Points, in no order, along strands that fork, close into loops and pass close to each other.
In the rows, 128 means zero.
Points whose rows are less than 177 apart are linked; no others are. Some points are linked to none.
Nis: [140 126  59 178 143 124 151 159 168  97 113  98 112 115  93  96 175 137
 134 104 129 117 183 102 101 161 144 151 154 179 137 123 121  73 130 132
 102 106 111  84 120  83 136 164 142 145 176 167  98  84 104 208 173 185
 133 169 145 180 142 136 129]
sis: [129  93 178 148 103 137 111  96 145 100 111 175 137 151 140 116 126  73
 151 158 108 127 114 143 104 120 114 150 127 132 149 123  96 178 134 108
 121  93 107 128 146 118 150 120 138 137 115  84 117 132 143 139 102  86
  91 129 155 115 114 144 151]
gare: [129  72  87 177  96 115 152 122 144 126 104  79 115 153 112 112 125 123
 107 112  80 143 122 120  49 181 124 188 104 151 127 165 122 114  98 132
 123 161 123  84 120  95 105 108 127 141 149 166 116  92 108 202 186 152
 127  80 158 138 102 136 118]
gigod: [125 128  97  84 143  98 117  79 144 157 156 124  93 124 125 183 128 142
 107  49 142 157 108 125 108 122 112 142  93 121 117 143 145 121 129 173
 173 165 177 183 106 109 154 114 111  98  98 101 172 140 178  66 117  99
 142  88 119  84 128 103 121]
tal: [152 157 171 109 103  78  94 177  70 160 139 147 138 113 153  82 123  47
 156 173 148  88  89 161 155 120  94 123 212  83 141 111 135 203 144  86
 112 138  54 107 194 180 102 178 116 154 140 130 142 181 126 131 161 147
 107 148 136 105 146 182 138]
bav: [122 144  92  98 134 129 136 122 159 123 137  99 116 133 106 178 151 148
  86  90 165  86  87 142 152 112 161 112 118  93 132 141 143 132 119 154
 175 123 172 157 132  93 150 133 117 110  88 129 148 110 141  77 124 129
 142 110 131 107 121 121 174]
bos: [106 141 172 124 137 143 112  91 128 116 165 128 137 126 129  85 142 118
 100 141 140 192 136  81 209 134 166 119 152 146  96  96  91 120 196 143
 109 107 150 116 172 178 124 143 163 146 142  62 116 107 144  62  81 130
 119 177 122 178 157  70 178]
Badu: [146 129  82 136 130 114 135 115 137 116 122 125 103 152 101 190 126 159
 100  87 147  81 121 126 114  99 111 160 105 149 142 139 136 124  51 146
 178 140 155 178  73  89 151 100 114 109 101 168 139 107 133 152 122 108
 151  81 136  92 115 127 131]
kedup: [109  87 125 125 111 126 136 105 144 114 122 113 135 142 126 109 110 106
 109 125 108 180 117 113  90 151 117 162 107 127 109 154 111 114 148 142
 120 136 142  99 149 107 134  99 163 134 119 130 118 103 132 122 144 119
 136 109 133 131 118 111 128]
pazi: [108 135  85 106 100 154 126 131 103 229 147  81 115 108 125 157 126 160
 125  78 113 204 104 104  92 182 122 116  88 126  92 162 186 119 194 149
 127 192 148 158 110 169  87 111 107  79 112 151 127 160  94  95 108 130
 156 110  66 115 142 118  74]
pabek: [136 105  53 151 119 134 172 139 147 119 139  85  93 114  98 135 138 159
 111  46 126 126 146 111  68 189 128 178 107 147 134 147 159  80 107 131
 156 140 159 145  97 107 108 171 124 118 133 188 120 101 151 124 160 156
 210  68 127 146 151  97  99]
nibuf: [128 127  87 143 131 142 145 127 113 144 151 140  88 110 123 141 130 175
 149  96 118 170 181 116  99 140  93 170  85 155 110 141 145  79  85 132
 160 155 126 149  44 148 120 117 108 123 151 179 129 129 110 162 114 131
 148  86 117 119 143  94  53]
Vip: [125 126 137 120 120 137 129 116 129 153 103 153 149 156 159 142 125 116
 126 157  82 122 107 155  86  88 128 156  90 129 134 151 128 147  90 123
 131 150 107 134  73 133 127 102 101 144 127 127 140 156  67 199 141 132
  86  70 140  80  88 144  76]
gad: [ 99 158 153  91 111 103 119 130 100 122 172 131 155 168 146  99 142  23
 136 153 124 106  91 144 164 141 145 113 163  98 154 109  64 169 186 112
 140 142 118 146 179 142 139 194 166 155 104  70 129 151 159  68 160 131
 115 113 157 138 109 129 159]
nono: [182  82 135 142  80 131 125 140 124 163 101 124 153 131 152 133 107 131
  99 171 104 103  78 136  82 125 117 136 156 131 118 130 166 182  88  99
  83 112  86  77 134 118  79  91  98 128 124 150 145 111  81 159 146 118
 140 143 102  96 115 182 160]
Mopi: [163 123 117 123 101 118 142 159 146 101 103 115 119 129 126 114 123 142
 137 154 158  29  82 153 127  77 160  90 159  93 127 133 170 186  80 122
 160 118  90 142 125 126 124 129  93 122 116 122 115 142 100 156 130 143
 130 140 126  95  97 195 191]
rit: [112 148 172 111 135 129 121 125 140  97 158 141 157 162 142  80 153  86
 138 155 143 135 140 120 195 133 193 101 162 129 134  96  87 149 195  95
 109 110 148 132 160 158 137 196 148 144 143  41 118 123 138  78  92 136
 110 158 149 180 156  90 201]
gobek: [126 139  80 143 144 112 118 115 172  76 122 159 103 135 106 155 150 112
  91 111 166  64 149 146 135  67 146 155  98 151 158 126 120 101  59 138
 197 120 165 208  80  78 178 118 115 115 113 116 123 128 163 155 106 127
 120  71 148  95 102 133 122]
ginu: [123 173  67 132 162 129 166 208 138 130 129  81 153 129 113 139 127 159
 116 139 175  55  75 139 154 135 209  63 142  72 132 143 174 130 143 152
 177 116 120  87 147 117 107 167 112  98 114 119 107 126  89 105 154 167
 176 144 126 137 112 154 209]
Potu: [120 111 177 129 101 122 118 149  92 184 127 147 174 149 149 104  93  60
 123 184  82 108  36 155  92 140 116 132 140 110 140 160 120 161 150  97
  72 161  99 123 175 140  80 122 133 163 107 122 135 174 108 146 180 118
 101 105 124 103 108 160  96]
Vam: [ 96 153 159 121 134 131 134 142 164  77 127 140 139 153 146  80 155  84
 167 157 139 119 143 139 151 104 176 107 134 122 156  98  94 145 162 100
 132  97 119 138 132 133 162 179 146 149 145  71 101 138 130 129 109 164
  98 152 150 153 142 121 162]
bon: [105 100 171 147 106 161 114 134  97 161 109 118 159 130 152  87 103  90
 124 188  85 174 125 112  93 140 134 151  96 133 106 146 113 116 144 116
  71 122  95  73 134 143 111 101 149 171 147 119  93 151  72 205 146 125
  69 102 123 135 109 155  80]
forin: [169  92  96 173 124  99 177 125 181  59 106 125 116 156  92 121 104 122
 131 107 118  71 160 136 109 168 125 151 167 187 144 116 102 122  94 121
  97 121 119 108 128  58 130 127 136 125 173 176 131  63 144 158 160 140
 168 158 144 175 117 140 173]
Nepi: [189  94 101 179  93  98 154 149 190  53 116 120 119 135  98 111 119 124
 152 121 156  45 146 155 123 116 127 147 177 184 146 114 130 169  92 103
 138  90  86 132 115  70 132 111 126 112 175 129 112  91 143 173 133 151
 160 172 145 146 125 181 211]
Zol: [ 68 108 157 129 127 166 128 123 105 130 150  97 117  85 142  47 124 125
 122 148 119 229 149  90 111 145 128 141  77 130  92 149 113  83 171 148
 135 131 115 112 134 155 128 123 163 156 141 109  68 134 119 146 112 147
 105 105 120 170 125  81  78]
zimuv: [ 95 143 127  80 155 121 117  79 148 129 152 126 124 125 117 156 158 124
 102  77 154 129 102 138 159 128 150 117 106 108 111 121 120 134 158 166
 151 143 194 165 145 127 163 143 137 119  97  85 157 130 172  53 124 121
 123 118 143 104 131  90 158]
Viba: [140 114 135 140 148 127 147 118 116  87 127 110 100  99 118 117 108 184
 120 106 139 154 195  94 163 164 106 131 155 142 113  93 118  74 115 133
  94 102 146  88 126 136 133 119 161 135 165 171 134  70 143 106 119 128
 174 157 113 200 150  96  96]
kiku: [164 131  85 135 120 152 137 179 139 138 102 115 137 126 107 159 125 177
 135 149 143  46 122 135 130  94 158  95 155 104 127 134 179 154  74 121
 152  93  91  98 103 114 111 104  91 110 117 154 120 118  71 155 139 145
 145 150 113 104 130 178 171]
big: [130 153 108 116 154 127 104 114 175  83 120 147 119 121  90 149 174 147
 110  94 192  90 167 141 182  87 163 128 107 129 163 114 109  91  89 145
 176 104 187 205  76 105 180 130 126 108 109  94 144 126 197 114  89 120
 121 111 163 118 145 105 139]
donu: [139 145 105 107 130 129 151 165 116 150 131 105 140 143 139 143 119 135
 110 155 152  53  36 148 133 108 163  86 146  84 137 148 150 189 115 130
 148 149 109 121 142 125  98 151  86 108  78 143 135 139  94 122 151 142
 132 124 111  98  91 188 188]
Meno: [134 164  98 103 125 110 154 191 171  72 140  92 140 139 114 115 139 120
 116 144 185  40  89 160 163 111 198  69 152  92 146 122 138 149 144 134
 176 122 111 140 151 110 135 169 130 111 135  93 111 141 138 118 135 173
 150 155 131 136 103 165 215]
ragi: [ 96 101 121  74 118 109 127  83 129 165 166 118 115 117 133 120 105 115
 115  82 109 206 113 105  86 156 120 147  83 129  97 155 136 116 175 168
 157 161 165 169 141 138 132 112 137 122  99  78 137 146 175  52 127 112
 140  89 116 104 120  93 104]
Belu: [135 125 155 111 134 143  96 102  85 174 120 133 150 121 146 161 123 147
 109 146 118 187 110 100 142 113  80 113 134 123  99 126 143 127 145 150
  82 112 131 112 155 141 113  78 130 112 116 157 129 126 123 114 108  93
 116 166  99 114 151 128 101]
tiza: [137 123 135 172 161 130 139 112 128  73 126 146  81  74 108  83 125 189
 137  95 155 162 215 101 181 136 101 123 131 171 141  93 111  60 101 126
 120 123 146 156  89 141 144 141 149 140 158 155 149  90 185  95 112 141
 155 148 114 198 161  73  72]
kapi: [130  73 147 207 145 108 154  69 123  65  95 181 104 159 116 117  93 111
 155 131  81 150 200 122 106 137  84 171 129 184 157 113  69 112  93 124
 114 124 111 145 134  96 139  82 154 129 165 126 137  90 165 156 113  88
 114 121 165 162  92 127 119]
Dofut: [163 130  56 126 137 135 137 133 128 151 121  88 118 142  99 207 129 184
  99  89 166  77  67 120 136 122 133 121 131 102 137 143 162 145  93 154
 170 131 142 128 136  93 117 103 105  80  96 171 156 100 133  81 136 104
 181 125 129 110 128 131 186]
Litul: [104 168 139  89 162 144  92  88  99 197 143 133 129 120 131 173 155 180
 119 124 135 158  97 129 157 103  97  78 123 109 103 124 161 126 162 159
 111 157 156 130 154 145 116 130 105 100 102 152 137 168 119  91 109  98
  98 160 102 100 160 109 105]
dodud: [ 85 146 187 107 131 139 109 111  82 141 139 153 147 143 160  97 121  79
 144 186 116 155 102 123 139 115 132 115 127 112 134 114  98 135 164 122
 112 132 122 122 168 149 135 151 158 154 116 107 101 163 120 105 127 104
  75 128 129 134 128 112 100]
Zut: [120 126 103 131 115 141 136 160 120 171 112  91 142 140 132 141 141 142
 107 144 119 139 103 118  94 147 151 143 112 112  94 163 153 126 137 119
 117 141 134  73 102 135 116 119 115 127 118 158 110 117  56 163 159 155
 127 113 106 121 120 131 109]
bis: [187  75 124 168  86 124 129 113 112 138  97 126 140 146 144 140 100 136
 127 157  82 102 145 115  82 132  88 157 141 164 129 117 144 149  67 100
  84 112  76  71 107  99  92  82 119 149 155 164 152  95  86 193 150 111
 127 129 126 124 108 180 124]
taf: [158  80 156 135 165  95 153  59 117  90 101 164  74 134 128 144  70 173
 147  86  93 140 173 112 131 164  72 148 141 158 122 113 111 108 103 146
 103 137 150 163 139 120 154  72 147 117 141 154 165  98 180  74 124  36
 158 140 115 154 116 106  94]
vib: [107 116 107 110 100 168 147 144 103 192 168  85 110  93 131 116 133 159
 123 113 111 219 147  90  88 190 127 143  69 129  78 160 147  91 164 140
 135 154 121 142  92 165  93 126 130 113 126 147  93 138 110 122 110 140
 161  90  97 147 135 100  59]
zesu: [126 173 158 108 141 150 113 159  86 198 111 141 180 128 160 144 129 135
 125 172 104 131  83 143 129 126 118  91 131  93 114 136 154 144 151 114
  88 152 120 117 127 166  83 118  73 127 126 168 143 170  49 159 146 134
  99 146 101 101 140 147  90]
lila: [150 104 153 129 122 139 101  97 146  94 112 176 116 146 118 155 149 134
 148 145 139 126 148 129 151 107  97 135 137 134 141 102 101 167 101 119
 125  76 117 148 116 112 158 107 127 115 115 102 144 113 164 113  73  91
 109 152 146 109 134 129 142]
kitam: [ 76 140 114 113 121 148 149 154 150 152 143  98 129 121 138 115 150 122
 129 121 115 158 120 135  91 149 166 147  83 111 104 158 136  97 165 133
 154 156 151 109 102 136 129 167 124 138 121 125  88 137  92 158 166 186
 133  81 118 131 108  95  95]
Ler: [156 135 139 139 143 151  99 114 116 105 122 159 104 128 114 161 140 185
 163 150 155 127 195 105 194  93  80 115 127 143 141  89 112 117  83 126
 118  76 126 113 105 142 151  98 128 116 120 140 152  97 158 105  76 110
 115 185 129 137 151 110 108]
zako: [ 96 202 139  77 161 122 100 131  80 187 161 128 165 128 140 160 150 130
 137 130 143 132  96 158 178 111 118  63 127  83 124 119 127 132 180 135
 135 192 146 136 164 164 103 173 104 125  89 154 154 177  99 101 137 134
 105 141 115 104 141 125 109]
numeb: [148  77 129 183 156 112 167 102 148  79  94 154  81 136 101 122  92 144
 137  99  84  71 176 124 115 176 110 149 167 189 127 117 106  95  66 129
  77 121 162 115 140  85 134 125 138 139 174 187 139  59 140 135 148 109
 153 130 119 188 127 128 122]
butaz: [127 122  68 139 152 112 164 123 151 105 151 143  89  97 103 126 132 159
 116  35 144 137 179 112  97 161 112 156  98 168 148 132 139  76  89 144
 160 134 150 196  70 121 131 169 134 119 129 172 145 107 187  97 138 131
 199  71 119 146 164  91  70]
gidar: [151 124 151 127  95 126 142 174 128 172 121 115 163 130 152 100 107 109
 126 187 105  68  64 142  95 125 152 116 149 100 116 147 168 189 122 100
  86 128  72  76 138 136  85 134 103 144 136 129 131 148  51 159 184 162
 112 136  95 101  98 191 151]
pudu: [157 117 124 118 115 145 124 145  74 180 114  97 152 118 151 162 106 150
  77 152 108 158  93 107 122 154 102 121 157 130  90 143 154 132 139 129
  74 120 126  56 166 137  87  81 127 102 144 183 128 105  87 127 129 117
 157 159  87 128 141 146 123]
ralup: [ 92 100 128 107 109 148 154 119 125 138 164  77 121  88 122  75 131 144
 101 116 130 215 154  86 109 179 137 139  93 131  79 145 139  86 181 158
 123 131 130 121 137 161 107 139 164 137 140 124  84 106 142 100 123 161
 173 113 109 170 140  88 100]
nube: [103 150 164 109 145 153  91  75 105 153 166 103 118  82 125 113 139 174
 104 114 155 199 133  82 203 122 128  90 136 133  95  89 133 113 188 175
 121 141 146 119 170 182 120 112 153 126 128 102 126 122 141  48  82 122
 115 180  95 150 164  85 132]
pubip: [130 137 100 113 119 126 115 102 103 191 141  78 115 102 117 182 117 200
 120  62 127 190 125  95 124 157  99 117 124 124  96 135 188 104 168 158
 110 161 149 137 134 152 103 101 121  76 116 173 141 128 111  72 111 111
 182 139  83 125 165 107 107]
Zeti: [135 130 152 149 109 126 143 154 186  73 106 125 137 143 137  84 143  87
 181 150 132  80 149 160 118  93 167 121 143 138 139 105 130 173 134  90
 135  83  86 132 135 111 152 154 125 139 158  80  95 153 114 188 135 174
  95 164 146 138 131 181 169]
rogup: [116 107 131 140 142 121 119  92 131 124 124 182 119 153 135 134 117  99
 130 144  75 165 119 139  84  87 111 178  77 140 144 145 115 138  83 141
 154 134 123 154  98 104 152  97 121 126 134  92 130 151 126 178 117 101
  81  70 167  85  96 120  83]
sen: [ 88  86 118 142 117 114 147  96 150  96 136 133 109 128 123  86 117  95
 119  99 100 212 147 119  81 141 111 187  82 144 131 154 106  99 140 154
 147 139 149 149 130 114 146 120 159 134 143  80 109 125 182 137 136 131
 117  71 156 129  98  90 103]
rik: [105 182 162 103 150 165 115 148 108 171 115 130 150 109 156 138 142 145
 155 185 130 139 140 127 138  92 137  83 109  90 108 126 141 114 141 114
 123 123 104 101 101 167 126 136 105 138 124 159 115 147  59 151 127 138
  82 145 111 104 143 120  84]
Nel: [174  81 150 135  99 133 136 103 132 111 112 137 137 148 134 142  83 100
 100 144 101 138 108 125 111 169  96 148 162 140 121 134 109 158 152 120
  88 109 107  74 178 108 115  84 158 126 129 133 138  87 163  99 120  67
 171 149 121 127 110 140 188]
ved: [ 81 138 187 152 145 155 110 119  85 136 111 146 135 131 173  77  99  69
 162 201  94 174 122 119 112 103 126 131  92 120 134 121  90 117 147 107
 112 120 100 100 143 141 132 133 149 168 132  91  80 175 103 170 123 118
  43  96 144 139 118 112  69]
nizef: [140 171 111 119 142 166 123 180 117 169 104 125 153 110 125 166 149 183
 157 161 137  94 159 125 142  94 157  84 133  97 107 128 173 115 106 106
 140  94 105  86  83 144 117 118  98 138 125 170 128 127  48 173 135 151
 121 163 121 110 151 155 116]
rine: [170 123  67 150 136 126 140 144 107 123 112 113 114 151  98 212 109 200
 115 102 143  55 117 118 128 115 106 134 151 133 152 122 156 125  34 123
 158 127 133 132  98 101 120  92 105 104 103 203 160  91 117 117 138  97
 179 127 129 107 148 137 143]
ris: [176  82 133 172 106 112 119 153 174  60 113 158 114 132 114 123 129 132
 188 143 149  85 204 142 144  98 114 143 173 168 157  96 110 161  81  84
 112  62  96 139 106 107 156 107 127 119 160 107 123  98 152 171  86 140
 122 174 144 146 147 167 184]
susud: [124 188 100 117 136 112 137 168 176  50 123  94 150 133 113 105 170 106
 123 138 186  51 134 162 152  81 216  77 125 117 174 119 128 110 151 118
 171 109 138 190 126  95 171 174 137 126 127  81 105 145 145 154 124 189
 141 151 150 145 114 148 168]
lakab: [ 77 182 140 115 146 168 126 133 145 150 168  89 114  62 107 125 164 186
 147 109 163 184 164 109 158 133 153  96  86 104  93 120 166  67 165 143
 155 130 153 113  85 171 114 169 135 143 114 130 104 124 121 102 100 161
 153 136 125 146 160  68  97]
mivav: [167 142 118 127 137 148  93 193 176  78 130 133 145 110 102 142 161 175
 161 146 179  67 194 140 201 100 172  76 166 111 143 107 154 133 120 114
 126  67 119 107 119 140 145 129 137 112 149  93 127 121 151 110  72 152
 132 204 137 161 174 129 192]
Mati: [146 176 125  81 139 106 115 193  92 159 157 129 166 118 140 118 137  98
 134 172 152  69  97 155 170 119 111  71 183  69 140 124 158 183 149 108
 131 158  73 110 181 177  81 181  88 129 106 162 150 179 103 111 164 165
 118 154 110  94 135 186 155]
lal: [ 98 172  84 123 147 155 128 151 151 163 157 100 121  71  87 171 162 194
 132  58 162 146 147 143 155 132 173  97  90  92 111 130 191  62 134 144
 193 126 171 150  74 147 116 176 121 123 102 136 123 134 137 106 109 161
 177 107 142 134 162  92 115]
dogar: [169  84 172 125 135 120 136  64  92 106 101 139 115 135 141 154  75 144
 111 124 100 172 137 106 118 164  72 141 157 142 115 116 102 133 125 144
  84 122 129 121 175 125 135  63 154 115 132 144 152  96 170  95 110  41
 165 155 121 130 114 133 132]
gutas: [166 135 108 148 149 123 143 151 152  74 116 127 122 122 107 143 111 177
 128 102 160 104 205 106 206 140 130 120 175 160 145  96 118  81 116 120
  83  82 146  85 109 120 138 131 149 127 177 158 160  67 162  93 108 141
 176 188 122 202 165 107 150]
Firas: [148  96 112 148 122 136 150 129  78 143 118 109 101 120 131 142 115 166
 130 120  83 173 188 104  88 155  90 182 101 166 107 138 124  83  71 127
 101 151 122 104  77 145 116  90 123 133 157 194 123 108  88 187 135 116
 132  92 115 149 129 117  57]
veb: [122 177 100  87 162 130 123 152 107 160 143 113 163 134 126 164 135 142
 118 132 147  74  71 164 176 120 142  58 148  71 134 130 156 152 162 140
 144 165 126 111 177 145 107 178  95 110  83 151 147 154  95  90 140 137
 120 156 110 103 131 152 166]
lilo: [138 161 135 122 125 138 153 195  95 201 115 121 174 139 165 113 121 116
 111 174 116  83  56 154 104 137 139  99 143  91 148 154 139 168 144 108
  99 175  87 121 133 179  66 129  55 139 115 157 165 165  36 170 202 155
 118 133  96  98 116 176 106]
gon: [152 105 129 147 160  90 150  78 152  60 112 177  93 141 110 139 124 147
 134  78 137 113 184 122 150 135  93 166 135 165 161 109  86 117  76 135
 141 119 158 186 108 114 172 104 146 118 131 141 175  86 198  94 121  64
 152 118 142 136 133 101 119]
Nopus: [ 84 132 123 108 124 117 138 106 177  89 133 148 113 131 122 103 139  80
 107  95 127 152 121 142 102 120 156 168  84 143 143 137 105 115 146 148
 166 122 178 167 117  89 169 146 141 124 118  81 114 109 163 125 138 156
 119  79 164 120 102  99 139]
Godop: [111 131 168  96 108 104 121 136 107 141 143 146 144 156 146 109 122  44
 128 164 105  89  41 167 115 136 126 124 148 104 148 138  97 187 159 109
 117 156 105 135 178 123 119 164 133 144  92 102 133 149 136 107 166 124
  98 114 135  99  89 164 142]
lotut: [155 148 135 118 120 134 123 199 169  81 117 128 135 105 132 115 144 138
 171 157 154  59 166 144 156 101 174  81 166 110 112 110 158 160 128 105
 139  79  97  95 126 130 149 137 138 120 155  97  97 147 110 154 104 169
 116 190 129 137 152 164 180]
Bamib: [ 92 162 148  67 164 102  89  87  98 205 161 158 119 139 154 144 137 113
 128 103 120 179  80 144 110 113 101 101 105 116 117 143 121 127 149 165
 139 197 164 183 145 124 141 133  98 108 108 100 158 204 163  89 122  97
  79 107 111  79 121 109  88]
sizat: [ 92 100 148  99 117 118 129  93 117 132 153 120 140 128 134 100 113 102
 101 113 111 198 101 110 126 156 125 148 120 125  98 149 115 124 191 168
 115 138 156 130 193 140 133 105 161 139 116  91 117 116 153  60 133  94
 137 130 122 130 126  89 135]
tilig: [121  89 207 157 117 152  93  86  78 153  98 191 133 138 156 105 108  88
 128 171 104 161  99 114 104 119  85 140 142 128 138 129  91 163 145 110
  85 100 113 132 174 131 125  97 150 142 113  82 112 180 162 128  88  35
  80 138 145 109 119 144 120]
gezi: [124 150 129 138 161 140 102 100 131 112 141 133  86  98 100 144 141 209
 144  97 174 160 195  96 194 111 100 124 106 133 128  94 133  82  95 145
 147 113 144 141  87 144 144 116 143 118 116 139 154 113 174  86  97 116
 133 155 131 138 171  73  93]
vudit: [ 95 163  94 117 146 142 123 126 145 145 144 135 101  89 116 155 146 168
 137  92 145 158 149 136 133 114 127 140  85 119 115 141 151  85  99 142
 184 129 159 154  57 131 145 135 111 120 116 141 122 142 120 131 106 136
 139  98 130 108 141  93  83]
vovut: [ 95 118 152 102 140 114 124  88 129 129 146 166 113 152 148 121 122  65
 114 115 101 156  97 138  87 123 133 153  87 128 141 141  80 143 145 152
 164 146 172 164 146 102 178 130 141 130  98  53 141 149 173 102 128  87
  87  70 153  94  80 106 124]
Ralu: [115 162  77 157 141 131 149 171 177 117 108  98 120 140 102 123 165 140
 122 118 142  71 135 141 109  92 179 150 104 136 146 147 149  89  91 134
 180 123 138 156  66  85 155 149  94 139 127 138  92 132  82 215 164 191
 131  89 149 110 101 147 120]
Lapa: [ 99 122  67 130 116 134 155 146 165 127 136  87 122 107 102 112 156 148
 110  79 134 153 129 119  83 169 159 161 105 123 123 155 151  87 151 138
 143 126 157 113 107 110 128 171 134 132 126 147  97  91 123 147 163 181
 183 107 139 145 129  91 119]
Defi: [159  74 157 177 106 117 144  96 146  63 103 158 126 149 123 127  92 104
 144 140  99 140 179 126 118 152  92 156 161 168 143 109  69 139 137 102
  92  97 107 107 150 102 132 100 155 123 159 122 132  87 168 137 108  89
 148 149 140 156 109 145 192]
dunil: [106 146 152  88 135 111 107 121  82 203 131 149 150 149 163 154 119  75
 114 133  94 152  35 154  96 124 107 129 105 111 135 173 113 155 148 137
 117 201 160 167 142 126 110 117 103 123  98 119 163 196 126 133 157 109
  89  88 112  84 101 120  75]
keke: [119 106 137 123 110 135 127 136 110 193 111 146 160 151 159 136 102 109
 104 141  65 165  50 149  69 123 125 152  83 131 123 178 133 151 125 138
  95 193 137 145 117 141 104  80  98 141 128 120 148 179  96 174 152 103
  91  79 113  89  91 128  68]
Vafa: [139  89 195 157  83 117 100 126 124 106 101 175 131 124 155  94 105  53
 179 147 126 101  98 163 102 118 125 138 180 120 136 122 116 212 138  74
 103 100  78 107 161 151 150 144 147 152 145  69 105 164 131 153 108 105
  92 148 145 117 125 173 173]
Podo: [183  85 170 159  77 128 101 140 159  83 110 165 119 118 145 117 120 107
 174 140 148 114 148 151 131 108 117 138 187 151 122 108 124 197 132  79
 109  68  91  86 146 124 157 111 132 126 156  79 114 123 137 152  89 120
 121 182 132 139 132 173 211]
Berep: [120 132 204 141 110 138 104 132  85 136 112 171 151 122 168  70 102  54
 170 194 116 126 107 138 140 115 121 110 169 113 126  99 106 168 159  96
  83 100  79  91 173 157 125 157 148 162 143  96  94 169 118 131 105 117
  74 154 125 147 148 154 122]
Pabu: [130  66 138 184 118 123 129  74 120 107 107 162 127 161 130 123  90  88
 134 139  63 174 154 123  74 120  85 187  92 158 150 145 104 133  88 126
 120 136 101 123 132  95 129  67 149 146 137 120 139 131 143 190 126  78
  94  86 173 110  79 138 108]
mus: [159  68 110 187 113 100 147  89 140 113 106 119 118 162 115 132 104 126
 126 134  65  83 158 129  74 152  95 175 122 179 153 124 120 127  53 123
 116 142 101 119 105  78 114 100 127 154 165 176 133  89 104 199 167 125
 127 108 157 135 102 157 127]
ruviv: [114 168 115 126 134 112 130 140 179  56 114 129 127 147 120 118 164  84
 118 140 167  58 147 153 131  65 173 118 104 139 170 111 115 110 104 114
 183 109 145 204  95  86 180 153 111 122 131  86 100 161 152 178 104 168
 105 101 154 125  94 147 134]
pag: [159 119 108 138 112 144 130 152  87 170 107  74 131 125 145 143 123 157
  97 134 105 170 151  92  96 177 117 154 131 140  81 139 138  97 118 115
  85 134 127  54 120 142 108  88 129 127 149 185 108  94  67 176 141 133
 142 131  96 153 136 140  89]
mar: [141 151 186 108 125  98  98 164  65 187 136 171 170 118 146 107 115  73
 128 177 110  92  47 157 123 136  71 121 180  98 132 140 131 173 150  88
  73 151  97 132 200 170  44 143  85 151 119 148 160 190 114 129 154 132
 104 142 124  98 142 175 103]
Zetu: [ 75 192 147  77 151 111 106 111  89 129 180 114 137 147 155 106 169  42
 129 131 148 146 128 144 181 120 155  99 123 104 156  90  69 131 169 131
 170 165 161 157 152 155 154 201 145 153 101  83 140 163 165  58 146 155
  97  99 150 129 127  86 135]
vos: [157 117 112 147 138 107 118 112 189  50 111 159 135 148  96 138 157 144
 125  98 181 101 184 124 182 110 131 149 140 158 180 106  83 115  96 119
 141  94 152 193  97  97 171 127 136 106 133 111 161  84 192 113 101 108
 135 127 162 142 147 104 172]
mazut: [181 134  82 157 127 137 123 203 165  81 117 127 132 115  94 148 142 175
 150 128 169  72 199 124 175 114 151 100 174 149 151 108 146 102 100 117
 113  50 111  80 107 108 131 118 142 126 173 136 133  89 149 139 119 159
 157 196 115 166 166 148 164]
Vurin: [103 132 121  91 125 128 121  79 128 169 169  78 118  94 114 144 132 177
 102  59 137 197 122  91 163 160 125  99 108 119  85 122 176 102 188 170
 125 142 153 130 156 176 108 125 151 114 121 122 123 115 147  29 113 135
 176 145  97 134 161  96 134]
sevu: [ 66 212 147  85 156 124 109 122  78 172 171 111 139 116 160 114 149  96
 149 143 140 173 125 132 173 114 127  82 104  95 122 115 108 109 173 138
 157 188 141 130 136 173 127 193 136 151  94 129 132 171 122  89 128 151
  93 119 125 123 138  79  81]

A piece is all that can be reached along the links. How many separate loops has the piece of each point below (a circle has one, a figure eight two, a Y none), and how many tips (points with one link)?
vib -> loops 0, tips 4
Pabu -> loops 0, tips 3
Belu -> loops 1, tips 3

A fork is a point with three links, a tip a point with one. Leave the first point through the second and follow the links. Name the first fork or tip that comes.
gare; mus -> veb
pubip; Vurin -> sis
Badu; rine -> vovut
mazut; mivav -> Zol
Pabu; kapi -> gobek
dogar; Nel -> Bamib
